Each row is a point on a landscape with many peaks, with its height.
A climber steps from a point to the highest of its 2 nearest points, and stops where none of them is higher. Distance is the straight distance between rows; heights are no part of it.
<1182>: [-36  24 -45  -1  11 -17  40 -13  27  -8 -14 -14  -4  -4 -24  -5  12  29
  -6 -10  -5 -14  18  14 -30  21  13  19  -9  16 -38   4 -64 -50   1  -9
   5  -5]  height 6.04
<772>: [-19 -13  -7  -8 -29   8  -9 -20 -21  22   9  -9   9  31 -39  25   5 -13
  10  37 -18  -3   8 -28  -4  -4 -16  19 -19 -34 -16  22  21  -5  -8  -6
   5  13]  height 6.31
<219>: [ 23 -10  45   3 -26  -3 -44 -27  -5  -7 -36 -18  10  44   5  21   8 -20
  37  10  26  11  -3 -35  -5 -12  19  20  -9  11  28  11  38  48  17  -1
  13   8]  height 4.63
<1180>: [-40  -3  -2  13 -18 -17 -15 -24   0  -4 -27  17 -16  -4 -13  10  19  27
  48  -3  19  -4  29 -28  -3  29   7  14 -27  28  19 -11   8 -40  20 -27
   8  -6]  height 1.25
<332>: [ 17   4   6   4  11 -32   5 -16 -50 -18  -7 -15  28 -14   8 -12  17 -42
 -36   4 -10  15 -12   8  18 -23 -12  19   1 -23 -30  16  -8  24   4  36
 -11  -1]  height 6.26
<802>: [ 32 -12   9   2   5  -5 -13   3   6   8  -2 -36 -12 -29  26  -7  19  16
 -18  16  24 -28 -20 -45  -8 -23   6  53   3   0 -46   5  -6  11  -5  14
 -13  -2]  height 2.29
<1193>: [ 54  -9  31 -10  -6 -12 -41  20  19 -10   5 -10  -5  -3  44 -11   1   7
  18 -21  17 -14  -6 -11  19  -2  15 -26  53  22  45   0  29  50  -3 -10
 -14 -11]  height 4.76
<1019>: [-53  -1 -25  -6  -7   6  17 -10  24  21   1  16  -2  15 -19  28  -9   1
   3  -7 -18 -20   6  15 -13  32   6 -26 -20 -21   3  -5 -25 -29 -18  -9
  -8  13]  height 0.90
<576>: [  8   8   9   2   3  -3  -6 -17 -21 -33 -15  -7  49  17 -46  -5  18 -21
 -11  14  -5   5  67 -15  -6  17   5  33  -2  -8  19  40 -10  13   9 -24
  26  -9]  height 3.11
<1012>: [-18  17   6  19  31   1  14  -5 -62  -8  -5  22  29 -13  -6  -4  14 -22
 -25   7 -14  29   9   6   3 -31 -11  50 -12 -19 -19   0  -9   4   8  24
  15  -4]  height 6.88
<250>: [-12 -11  10 -18  23  24 -11  45   2  -2 -10  13  10  26  34  24 -30 -20
  11  -1  -9  11 -29   5  -6  -9 -21  -2  32 -14  38   7  -3  50 -24  -7
 -40  13]  height 2.77
<333>: [ 19  -7  29  -8 -11 -27 -26  -7  -3  -2 -14 -20  -8   1  27  39  30  19
  23   6  35 -20 -33 -51 -18 -22  -1  57  15   6 -26  -4  13  21 -11   1
 -17  12]  height 2.62
<339>: [-24 -15   7   6  11  19   2   6  29   1  -6  15  -5 -26  -3   6  -3  32
 -19 -11  11 -22  21 -22 -14  30   6   9 -17  -1   1  -5 -31  -6  -7  -4
  -3  -6]  height 2.16
<170>: [-27   0 -25  10  26   7   5  33  28  -6   2  38 -26   0  11  14  -2  35
  24 -18   9 -29 -11  10   5   3  28  18   0  26 -24 -23 -34 -41  -1 -27
 -11   7]  height 3.60
<275>: [ -3 -21  38 -27 -15 -37 -15 -20 -14  -4   2   1 -15 -14  18  15  10 -18
  19   8  15  15 -10  -9  10  18 -22 -22   9   2  15  -1  16 -11  -1  23
 -30  19]  height 3.52
<727>: [ -6 -29   1  32  -5  -1 -25  -6  -1  29   7  66  11   4   3 -38  27  -9
  15  33  13 -21  33 -12  -3  10  34 -18 -29  -2 -25 -14  16 -16  50  -7
  33 -16]  height 3.17
<1296>: [ 21  16   6   1  10  45   0   4  15   1   6 -22 -12  13   9 -44 -31   2
  -4   4   0  30 -40  -7 -11 -26  15  -7   3   3 -10  -1  17  38   4  20
  27 -13]  height 4.60
<833>: [ 16 -12  12 -19   6  31  14  45   6  -8  20  -8 -10 -29   4  22 -17  18
 -23  -9   3 -18   2 -11  -1  -5 -25   3  24 -18  29  13 -17  21 -29  -7
 -26   0]  height 1.64
<435>: [-38   2  -4  10 -19  17   2 -12  34   8 -14  28 -17  -9 -15  -6  -1  25
  33   1  20   6  31   9 -20  28   3 -30 -23  23  11 -26   8 -38  15 -30
  21   3]  height 1.89
<862>: [ 20  13  34 -10   6 -46  -6  -9 -41 -22 -27 -31  26 -16  20  32  13 -25
 -15 -14  15  16 -15 -10  22  -3 -24  44  14  -7   7  18  -3  20  -8  44
 -18  12]  height 5.73
<1075>: [ 14  -8  27  -9 -13  10 -17   5  14  -6 -16 -17 -14   6  28  16 -14  19
  27  -8  36   3 -32 -47  -2  -2  15  26  29   3   0  -6  15  32  -7  -6
 -16   7]  height 2.90
<1269>: [-21  12 -14   7 -21  11  12 -23  40  28  -7  -6 -21  -1 -21 -54   6  27
  15  16  14  18  27  24 -34  20  25 -37  -9  41 -25 -17   3 -35  39 -12
  42   0]  height 2.98
<810>: [ -4   4 -20  -6   1  10   0  10  -7   7  20  -3   5  -1 -25   2   9  -8
   0  18 -17  -9  12   2   2 -21 -13   0  -6   0  -5   2  13 -12  -1 -15
  -1   9]  height 5.44
<590>: [-11  -7   7  17  -6  16 -14  -3 -55 -10  -5  20  17  35 -33  42 -15  -2
  35  19   2  15  17 -13  20 -15  -2  49 -26 -16  22  17  31 -17  17  -8
  21   3]  height 3.72
<165>: [ 25  20  35  -8 -10   6  -4   2 -27 -31 -17 -37  24  -2 -16  21   1 -17
  18  -1   8  39  42  -1   7  26 -19  20  15  17  55  43   8  15  -2  10
  13   1]  height 4.03
<118>: [ 25  12  10  21  -8 -13 -33 -23  -4 -14 -11   1 -17  -3  18 -11  12  21
  26 -11  24   2  12 -26  24   6  24   0   4  39  12 -16  28   2  30   7
  22  -9]  height 2.76
<411>: [-24  14 -28  -6  33  -6  31   8  16   3 -10   2 -12 -17   9   9   3  18
 -32 -20  -4 -16 -14   5 -11  -3  11  42 -11  -4 -38  -5 -66 -28 -17   6
 -17   9]  height 7.63
<362>: [-12 -17   9  16  -3 -21 -21  -8 -24  12   5  52  10  -9 -17  -2  42 -12
  31  24  11 -17  46  -5   4   3  -5   3 -29   4 -18 -10  16 -39  26 -17
   7   1]  height 2.44
<241>: [ 36  -8  27  32 -13 -29 -39   0 -32 -20  -4  21  -1   0   6  31  24  10
  35  -7  35 -10  29 -13  33   7  24   5 -10  24  30   6  37 -25  30  -1
  13  -1]  height 3.27
<1125>: [-23  19 -18  12   4  14   1 -17  25 -12 -32  19   2  39   2 -49 -28   1
  14 -18   2  34  -2   5  -6  27  40 -26 -19  17  28 -16   1  17  24 -18
  42 -16]  height 3.21
<122>: [ 23 -31  27   6 -14 -15 -28  29 -10 -15   7  31 -16  -1   4  49   2  13
  45  -9  18 -24  28 -18  29   6  -3  -9  13  18  66  10  32 -18   0 -24
 -13   7]  height 3.78
<574>: [-23  15 -43  -2  -3 -10  42   3  20  20  21  -3   0 -11 -36  -5  13 -19
 -52  15 -30 -22  17  56 -33 -19  15 -32 -22 -15 -54  17 -38 -41 -19   0
  17  16]  height 4.67
<415>: [-17  17 -22  11 -15  29   5 -24  23  17 -17 -13  -4  35   7 -30 -27  10
  -2 -18  -5  14 -29 -15 -10   7  29 -25 -14 -14   5 -24  12  40   2   0
  25 -15]  height 3.88
<728>: [ 29  -7  40   2  -8  31 -20  30  10 -18 -18 -10  -6  15  27  25 -38  19
  29 -23  32  11 -19 -40  12   5  25  16  22   8  61  22   7  48   0  -6
   8  -6]  height 3.24
<161>: [ 54  -7  70  16 -15  26 -16  -3 -23 -25  -3 -16   8 -24  10  15   3  23
 -16   6  35   3   6 -15  17   3  19  24  -5  -1  23  24  16  44  21  36
  34 -25]  height 3.20
<938>: [-31  18 -33   9   0   2  -2 -23  10   1 -19   2   1  29 -29 -26  21  10
  37  21  -6   8  22  -4 -29  -3  14  21 -24  28 -17 -12   1 -13  26 -44
  22  -3]  height 3.43
<433>: [ 19 -19  14  -4  19  50   3  30  37  -8  13   8   0 -15   9  -7 -25  10
  -4   2  10 -10  12  -8  -5  28  10 -14   7  11  23  17 -17  11 -13   0
  -2  -5]  height 1.73
<420>: [ -8   5   1  19   3  26   5 -22 -21   6   1   8  10  36  -6 -45 -12  -7
  18  28  10  50  -1  -2  -2 -16  40  19 -29  10 -27   1  12 -11  38  21
  57 -20]  height 5.85
<105>: [-32  -3  19  11   2 -31  -1 -16 -51  -9 -18   9   6 -17   1  38  19   0
  -5   5  -1  10 -18 -19  -6  -4 -41  58 -20 -28 -23 -14   4 -17  -5  22
 -15  14]  height 7.17
<249>: [ -1  -3 -29 -17   2 -25  15   8  21   0  16   6   7  -3   0 -18   7 -21
 -20 -18 -29 -20  -5  61  15  16   5 -60  18   8 -12  -1  -1 -15  -7  -7
 -12   3]  height 3.00
<749>: [ 52  -4  41  -4  -9   2 -23 -21 -23  -3  20 -13  14 -26   6 -19  31  -3
 -35  17   4 -12   2 -20  -6 -40 -21   3   1 -24  -4 -18  37  62  13  10
 -12 -25]  height 6.09
<1190>: [ 35  -7 -25 -11 -12 -22  -9  25   8  -5  45  14  -9   1  18  -7 -11  13
  16 -26 -12 -17   2  28  41  -9  -9 -59  48  17  40 -19  40   0  -8 -27
 -14 -12]  height 6.15
<813>: [ 49 -13   5  -2   9  17   7  27  10 -10  22 -20 -14 -50   6  -4   4  17
 -36   1   7 -42   2 -21   9  -8  -9  28  16   4  -7  20 -21   3 -18   4
 -16 -12]  height 1.91
<489>: [ 33  -8  -2  -1  10  -8 -10  51   5 -15  26  14   4 -12  38  -1 -22  22
  -9 -50 -16 -31   0  12  43  12  -1 -37  59   7  61  -4   1  28 -15 -14
 -20 -29]  height 7.15
<664>: [ 16  -9  15   7 -20  25   1 -21  23  40  34   6 -27 -38  17 -39  12  28
 -26  31  13 -13   2   1 -17 -20  -7 -43 -10  -8 -35 -26  16   6  21  23
  11 -23]  height 5.70
<1018>: [  8  10 -41  -8  -3  -4  37   6  13  25  34  -3   6 -21  -5   1   0 -11
 -66  -9 -26 -37 -20  36 -10 -24   8 -32 -15 -43 -43  -5 -45 -21 -25  15
  -8   2]  height 5.62
<152>: [  6   0 -29  16   1  -8   1  27 -16   0  20  40 -12  10  14  21 -23  16
  12 -34 -13 -22 -18   9  44   2   6 -26  17   1  30 -16  15 -15  -2 -14
 -12  -8]  height 5.29
<1028>: [  7   0   3  -4  -9  -7 -13 -13 -35  -6  -6 -29  36  16 -23  23   6 -31
  -3  31  -5  10   5 -18  -3 -14 -10  51 -10 -12 -22  37   4  11   4  12
   4  20]  height 7.13
<107>: [  0 -24 -20  -3 -16 -10   7   6  24  23  18   3 -23  18   4  14  -2   1
  20   6   7 -14 -36  13   8   6  12 -41  12  -5 -32  -5   9 -33   4   3
 -22  14]  height 3.89
<1281>: [ 23   2  28   1 -12 -29 -16   7 -37 -23   3 -24  20 -23   3  30   9 -24
  -7 -17 -12  19  28   4  30  21 -37 -11  23   2  51  25  13  13  -4  16
 -14   6]  height 4.42
<642>: [ 56 -18  10  -5 -12 -18 -20 -21  -7  -1  11 -19  19   0  17 -21  11 -25
 -26  -6  -5 -17  -3  -7  14   0  -2 -20  13 -19  -3  12  24  35   7  20
  -1 -20]  height 5.38
<186>: [ 12 -29  19   4 -18  -4 -13  -3 -14  11  22  21 -14 -21  14  33   2  28
 -17  -6  -1 -37  -4 -31  17  10  -9  -8  -5 -34   6 -16  29  10   0   4
 -24 -14]  height 6.86
<519>: [ -7  23   3  24   9  12   3 -19 -18  18  21   9   6  -8 -14 -58  21   5
   8  22  -1  30  23   3 -12 -30  12   1 -22  20 -34 -16   8 -10  31  11
  43 -13]  height 7.94
<235>: [ 11  -4   6 -10  18  14  15   4  33  17  11  -8   2   7  -5 -71  -7 -24
 -16  29  -6  21   7  58 -12  11  11 -60  -9   9 -23   6  -3 -15   0  11
  28  -5]  height 1.75
<1026>: [-36   3   4   1 -16 -22 -17 -31 -11  -8 -26  -7  -8   0 -19  31  18  33
  16 -19   5 -21  20 -53   1  37 -23  44 -15 -14  25   2   5 -11  -7 -23
  -5   1]  height 1.41
<253>: [  5  22   4  18  26  18  17  -4 -37   1  17  25  12 -21   0 -34   1 -16
 -16  17 -16  25   5  27  13 -20  12   2 -13  -5 -19 -23  12  -1  20  27
  27 -14]  height 6.19
<187>: [  5  -3  -3   1 -10   3  -9 -10 -23  -1  11  13  11 -12 -18  14   1  16
 -27 -16 -24 -44  27 -17  22  14 -24   0   7 -27  34   3   2  11 -17 -10
  -8 -14]  height 7.74
<315>: [ 12  10 -52  -7  14  13  25  42  28 -10  11 -16  22  34 -23  -4 -35 -22
 -27 -14 -44 -21  -6  35  -2  23  11 -28  13 -22   4  31 -30   8 -33 -15
   7  -8]  height 0.11
<1283>: [  7  22 -21  -1  27  26  28  37  13 -10  29  10   5 -13  12 -15 -30   4
 -28 -33 -24  -1 -17  48  21  -2   6 -43   8   3  19 -25 -13  12 -27  12
   3 -16]  height 5.39
<214>: [ -7  19 -30 -14   7 -13  10  23  15  -7  -8  -6   4  23  10  -6 -20 -20
   4 -23 -30  19 -10  38  22  13 -15 -48  27  19  25   5  -7   0 -17 -20
 -10   9]  height 2.60
<742>: [ 27   7 -32 -13   9   1  11  63  44  -2  40   8  -7  -9  14  -5 -26  21
 -20 -46 -24 -35 -15  49  23   7   7 -60  49   1  25 -15 -11  11 -32 -24
 -12 -15]  height 6.21
<28>: [ 37 -12  35 -10 -12 -10 -43   3  10 -20 -26  -2   4  34  35   3   1 -17
  38 -10  20   0 -17 -38   5 -18  22 -15  29  22  46   2  28  69   9 -27
 -18  -1]  height 4.30
<127>: [ -4 -11   2 -16   8  -6  20   1  43  15  16  -4 -21 -43  13 -23   5  -7
 -31  10   5 -10  -5  32 -25 -11  -7 -33   3   1 -34 -10 -26 -20 -23  14
 -30  15]  height 3.48
<1299>: [-30   1 -25  -8  -7   7  14   5  40  37  10   6 -20  22  -1  -3   5  -9
  16  35  -3  -3 -37  32 -25 -18  22 -40 -19   9 -53 -18  -5 -10  10  -1
  -6  18]  height 3.22
<567>: [ 60   5 -13   1   2 -23   9 -21  -7  -1  21 -29   9 -37  -5 -64  10 -16
 -52   0 -15 -17  28  19  12 -13   4 -25  10  -6 -32  20  -3  -4   1  16
  20 -17]  height 0.85
<254>: [-21  -9  -1  30 -18   3 -11 -15   9  51  26  37 -18 -16   1 -27  27  16
   8  28   9 -22   7   5 -22 -12  15 -41 -31   6 -45 -36  22 -26  37   6
  22 -12]  height 4.27
<1119>: [  1  26 -26 -15  23 -15  39  19  45  -1   1 -22 -24 -32   7 -28   2   8
 -26 -24 -15  -1 -15  42  -9 -29  -3 -27  33  36 -23  -6 -38  -5 -30  -3
 -15  15]  height 2.93
<985>: [ 24   7   2   7  11   6  19 -17  19  11  23  -8   4 -31 -10 -67  -2  -8
 -60   6 -11   3  21  31 -24   2  16 -42 -11  -9 -30   1 -26  -4 -17  22
  34 -19]  height 1.22
<1147>: [ 21  -3  51  -7  -6  25  -6   3  -2 -25  -9 -19  -4 -12  -3  13  -6   8
  -1  -6  22  20  10 -18   7  17  -5  17   3   3  53  13   9  35   0  14
   9  -4]  height 3.63
<141>: [  0  -3  19  17   4   9 -23  12 -51  -5   6  27   9  10  -3  39   7 -10
  21  26   5   3  -7 -21   9 -48 -20  45 -18 -15   9 -22  39  19  19  -5
  -2   4]  height 3.32
<763>: [ 26 -27  31 -14   2 -20 -24  20   1  -4  20  17 -14  -1  46  15  -2   3
  20 -16  15  -8 -30  -5  16 -24 -15 -20  47  -5  13 -26  28  25   6  -4
 -42 -10]  height 5.34
<657>: [-20  10 -32  -3  12 -46  10  -8  12   5 -14 -12 -22 -12   0  -4  25   5
   6 -14  -9  -9 -12  13  -1  -5 -16   6  19  29 -40 -21  -4 -27 -13 -18
 -29  18]  height 5.24
<908>: [-26  17 -14 -14 -12  21  -2 -17   9  -1 -23 -22   6  36 -13  16 -31  -7
   3 -15 -18  10 -18 -26  -9  23  -9   0   4 -23  31  13  -1  23 -19  -7
 -14  14]  height 1.92
<299>: [ -3  20 -27  -6  19  14   9  11  44   3   8  -1 -24 -12   3 -30  -9  17
 -10 -20   1 -27  -8   3 -10  -5  16 -14  16  24 -14 -24 -14   7 -16 -25
  -9  -2]  height 2.43
<1138>: [ 35   7   5  -6  22  32  18  20  -4 -10  12 -21   5 -20   5 -26 -22 -20
 -36   7   0  24 -16   4   2 -28 -16  14   2  -8  -4  16 -11  23 -10  34
   2  -7]  height 5.51
<1199>: [-17  11 -32  -6   5   0  38   9  15  12   0  -3  -4 -29  -1  24  -9   4
 -63 -31 -17 -41   3   6 -10  -8 -12  13  -7 -38  -8  10 -44 -20 -48   6
 -22   3]  height 6.48
<776>: [-18 -19  16   0 -25   8 -28 -23  -6  14 -18  10 -12  36 -18  11  12 -16
  46  34  22  17  -1 -40 -25  -9   4  15 -33  -3   2  -3  40  10  28  -6
  14  15]  height 5.35
<706>: [-24  -5  -9  -8   9  -1  -1   7  36  -2  -9  -4 -22 -14  -4  13  10  34
  19   6  23 -22   8 -18 -31  15  -5  44  -2  20 -19  -4 -36 -38  -8 -27
 -12  14]  height 2.75
<444>: [  1 -12  10   1  26   7 -15  18 -20   0  -3  24  12  12  11  32   2 -27
   3  15 -11  -5 -12 -12  -2 -38 -32  26   6 -16   5 -14   5  30  -2  -4
 -41  14]  height 3.04
<132>: [-23  10 -54 -10 -12 -38  17 -26  -8   6 -20 -22   4  20 -23   5  -1  -7
 -10 -17 -26  -3  -8  -2  10  35   8  -1   8  -4 -13  22 -17 -28 -10  -5
  -4  12]  height 6.49
<164>: [ -1 -19 -18  -9  -6  40  -5  18  27   3   4  -2  17  42 -27   3 -31 -32
  -9  11 -30 -23  12  -1  -9  34   5 -27  -1 -33  18  34 -10  21 -18 -20
   5  -4]  height 0.29
<63>: [ 28  19 -30 -17  26  -5  29  11  -2 -13  -5 -32  10  -6   4 -37  -6 -27
 -40 -12 -15  21 -28  16   4  -9   3   7  11   3 -22  35 -36   1 -18  22
   6   3]  height 6.47
<252>: [-15  13   4  -9   0   8  -9 -11 -13 -18 -19   1  19   6 -29  -1  -4  -8
  14  -1  -8  31  52  -4   0  19 -12   6  -8  16  43  11  10   3   3 -19
  10   5]  height 3.56
<660>: [-31   9 -40 -11   7 -36  15  16   3 -11 -23  -3 -18  25  -1  23   3  10
  45 -10 -17   8 -28  27  17  -6 -12   5  29  49   0  -9  -1 -45  -7 -37
 -27  19]  height 4.54
<52>: [-40  18  -3 -17   3  -2  12  -9  15  -1 -13   4  -7   9   2 -13  -5 -14
   4   1 -11  42 -12  27  -3  13  -7 -35  -2  14   9 -16 -10  -8  -8  18
  -2  10]  height 2.63
<347>: [-42  -4 -22   6  -6 -25   2 -21 -12  10 -11  31  20  -6 -36  -1  31  -8
  -4  15 -17 -29  56  13 -11  14 -11   5 -17 -12 -21   6 -16 -37   4 -31
   6  20]  height 1.88
<972>: [-22   2   2  -9  11 -31   9  -5 -33   7 -10   0  -3 -21  34  19  -2 -12
 -33 -16  -4   3 -48 -12   2 -18 -33  41   8 -27 -18 -24 -11  11 -16  26
 -47   9]  height 6.43
<1095>: [  4   9  -5   1   8 -31  -7 -11 -49 -17 -16 -25   9  11 -12  50  19   5
  21   8   1   6 -12 -22  -1 -21 -26  93  -3  -4 -21  22   0 -16  -9   7
  -8  22]  height 8.16
<755>: [ -8  23 -11   2 -28  -8 -22 -36 -10   4 -22 -38   6  28 -21  15   0  10
   6 -12  -3  -8   7 -49  -6  15  -8  35   2   0  18   8  26  21   0 -12
   7   1]  height 1.66
<236>: [ 27  13  29  16  -2  16 -18 -16 -22 -21 -14 -14  34  13 -22 -16  14  -4
   1   9  16   5  35 -24  -3   3  30  46 -16   6  12  20   6  25  25   4
  41 -16]  height 2.69
<363>: [-78   7 -30  15   1 -35  11 -15  -2  25 -20  42   0  13 -21  28  19  10
  24  -2 -24 -21  24  24 -19  10 -10  -6 -35  -7 -12 -29  -9 -45  -3 -36
  -3  15]  height 1.38
<966>: [-16 -16   1  12   9  20  -4  37   1   6  18  51 -19   6  18  26  -9  21
  24  -4  12  -9 -16  -6  11  -9  11  -7  -9   6   9 -26   1 -28   9  -2
  -1   0]  height 4.48
<1215>: [ 29   1  20  12   0  37  -5  -9  -7  23  26  -2 -11 -30   9  -9   4  23
 -27  23   8  -9 -11 -20 -10 -38  -3  15 -13 -17 -25 -19  25  31  13  24
   8 -24]  height 7.10
<168>: [ -2  21 -32   3  -7  11  27 -29  25   2  -9 -30 -15   1 -22 -38  11  30
   3  -2  10  -2  26   6 -22  13  17  13  -6  42 -38  10 -28 -41  21  -2
  36  -5]  height 4.47
<216>: [-45 -27  14  19   2  18  -4   5 -10  13   6  55  -2   1  -5  32  -8  -2
   5   7   3   3  13 -12   5  18   1  -6 -42 -31  20 -19  -4 -16  11   1
  -3  -4]  height 3.71
<175>: [-40   0 -22   3   8 -15  16  -1   0   1 -11  -2   1 -12 -27  20  34  15
  21  22  -1   2  10   0 -34  -1 -31  50 -26  -2 -34   2 -33 -52 -13 -21
  -5  16]  height 2.14
<371>: [ 13 -16  15 -13  23   4  15   5  11  11  24  23   8 -38  25 -20   1 -22
 -39  15  -6  -7 -22  30 -16 -34 -18 -19  -9 -18 -27 -27 -16  15 -15  24
 -37  -1]  height 2.97
<751>: [ -5  -7 -20  20   6  24   3  -7 -38  -4  11  13  24  40 -27   1  -6  -6
  20  24   4  21  27   2  12  -1  30  37 -26  -8 -22  32   0 -31  33  -5
  42 -10]  height 4.49
<495>: [ -5  21 -40  -5   9  -7  14 -12 -17 -13 -19 -30  29  31 -19 -20 -11 -25
 -15  -9 -20  25 -16  10  10  10  19  13   2 -12 -20  30 -20   0   3  21
  25  -6]  height 7.65
<527>: [ 42   3  11 -10  -1 -17  -9   4  -9 -18  12 -24  14 -25   1 -21   5 -15
 -36 -25 -21   2  16  10  19  16 -29 -30  27  -3  39  17  10  42 -18   2
 -14 -15]  height 4.83
<65>: [  0   9  13   7   3  18  -4 -19  11 -20 -38 -14  -2  36  14 -22 -26   8
  31 -29  18  45 -15 -19   6  25  29   9   7  25  35   6  -6  17  15   2
  22  -3]  height 2.59
<848>: [-10  -7  28  -3   0 -10 -17   3 -27 -20 -44 -12  26  12  13  51 -12  -9
   2 -21   1  14  -5 -26  16  23 -13  56  11 -14  35  33 -18  22 -15  14
 -24  12]  height 5.30
<1008>: [ 53 -12  44 -21 -10 -16 -18   6  -7 -12  19 -32  -7 -20  12  11   2 -15
  15   5  19  22   6   9  20   2 -21 -28  35  18  28  22  22   5  -2  22
 -22   9]  height 3.98
<453>: [-21  -3  13 -12   1  -4   1   0 -30 -16 -19 -13  13  16 -10  56  -8  -2
  28   2   8  25  12  -6   3  27 -35  44  -4  -9  23  32 -17 -25 -10   3
 -15  13]  height 4.88
<907>: [-20   1  16   3  -4  13  20  -9  30  20  18   3 -44 -58  15 -17   2  38
 -23  12  21   1   3  -4 -23   3  -5 -18 -18   4 -26 -30 -13 -31  -3  18
   5   5]  height 4.38
<946>: [ 23 -39  44   2  -6  -3 -10  -7  16  12  22   7 -19 -18  48   8 -10  24
 -13  -8  36 -19 -38 -29  13   3  12 -20  20 -21  -3 -25   7  27  11  26
 -19 -15]  height 6.03
<814>: [-23  19 -43  -6  -3  -5  34  10  27   6  16  -7  -8   1 -36  -3   6  -9
 -18  10 -35 -17  14  69 -11  -7   3 -38   2  29 -23   2 -22 -35 -14 -25
   3  19]  height 3.70
<192>: [ 28   5   6  -9   1  23  -3  44 -15 -17  13  -6   7  20  25   2 -29 -14
   7 -18 -13  23 -26  11  26  -9 -19 -28  29  -4  49  -1  20  33 -14  -4
  -3  -7]  height 2.50
<896>: [-26 -21 -12  -5  -9  21   6  -3  27  13  -5  10  10  52 -23   8 -25 -25
  27  25  -7   2 -10   5 -24  23  16 -16 -16 -17  -9  17 -13  -8  14 -14
  -2  18]  height 0.53
<582>: [-23 -12  24 -14 -13 -17   1 -30  -9  10 -11  -3  11  -7  -2  -4   1 -36
 -18  15   2  31  -1   8   4  27  -6 -15 -16 -22 -11   6   3   2   0  40
  -3   5]  height 3.09
<999>: [-16  -5  29   3  -5   2 -12 -34 -14  32  -8  -4  11 -10   5 -40  12 -25
 -14  38  12  33 -20  -1 -17 -18  12   0 -26 -18 -35 -10  13  24  19  44
  23  -4]  height 2.61
<1061>: [-13  21  -9  -2  16  22   9  13  33 -13 -23  -8 -19  16  19 -25 -24  17
  15 -24  11  26 -21  -6  -7   4  18   8  18  36  14 -17 -13  20  -5 -17
   1   1]  height 2.15
<225>: [-27  -7  -1   8  -9   6  13  -7  42  38  12  27  -1   6 -10 -30  -2  -8
   3  26  -3   2  10  60 -27   7  24 -78 -20   0 -28 -18   5 -18   5   2
  19   1]  height 2.42
<1017>: [ 26  -1  63  30  -9   9 -20 -17 -43 -25 -22 -21  11 -17  -9  30  23  16
   1   7  34  14  24 -28  -8  -9  25  71 -32  -2   9   4  17  38  27  12
  40 -14]  height 2.78
<1218>: [ 25  20  -6 -20  10  -8  29  28  -5  -6  34  -6  -2 -30  26 -19 -13  -2
 -26 -28 -25  18 -24  53  10 -33 -36 -47  36  -3  18 -29   8   7 -19   5
 -27 -18]  height 4.71
<1197>: [-17   6 -27  -4  17 -54  20 -13 -21  13   3  -2 -13 -27  18  15  30   2
 -15  -5 -10 -21 -42   2  -8 -27 -28  23  -3 -12 -47 -14  -8 -23 -15   7
 -44  13]  height 5.84
<889>: [ -2   3 -33 -10  -1  12  28   4   6  11  17 -20 -16   2 -11  12  -8   5
  -3  11 -12   3 -21   8  -6  -9  -3  -1  -2  -8 -42  14  -7 -41 -16  18
  -1  14]  height 4.59
<514>: [-11  -7  -6   7  -7  15  -9 -16  17  -4 -23  -8 -15  40 -19  -2  -4   4
  72  24  18  35   6 -16 -23  -2   6   9 -12  28  -4  -1  14 -23  32 -33
  18  15]  height 4.41
<298>: [ -9 -14   1  -4  -1 -13  -5  19  -4  -8  -9   8  -9   7  -1  42  -5  10
  41  -4   3 -18  12 -18  27  18 -18  18   7  19  28  18  -2 -39 -10 -18
 -17  13]  height 4.31
<1023>: [-12  -7   2  -2 -17  27 -11   5  -1  -5 -16  18   3  44  10   5 -41 -18
  12 -13  -7  26 -27   0   7  11   2 -28  -8 -25  49 -11  32  32  -4  -7
  -1  -5]  height 2.19

Where does a climber stop that starts at each point below?
<1061> | <495>
<315> | <411>
<985> | <1095>
<1026> | <519>
<118> | <1012>
<896> | <1215>
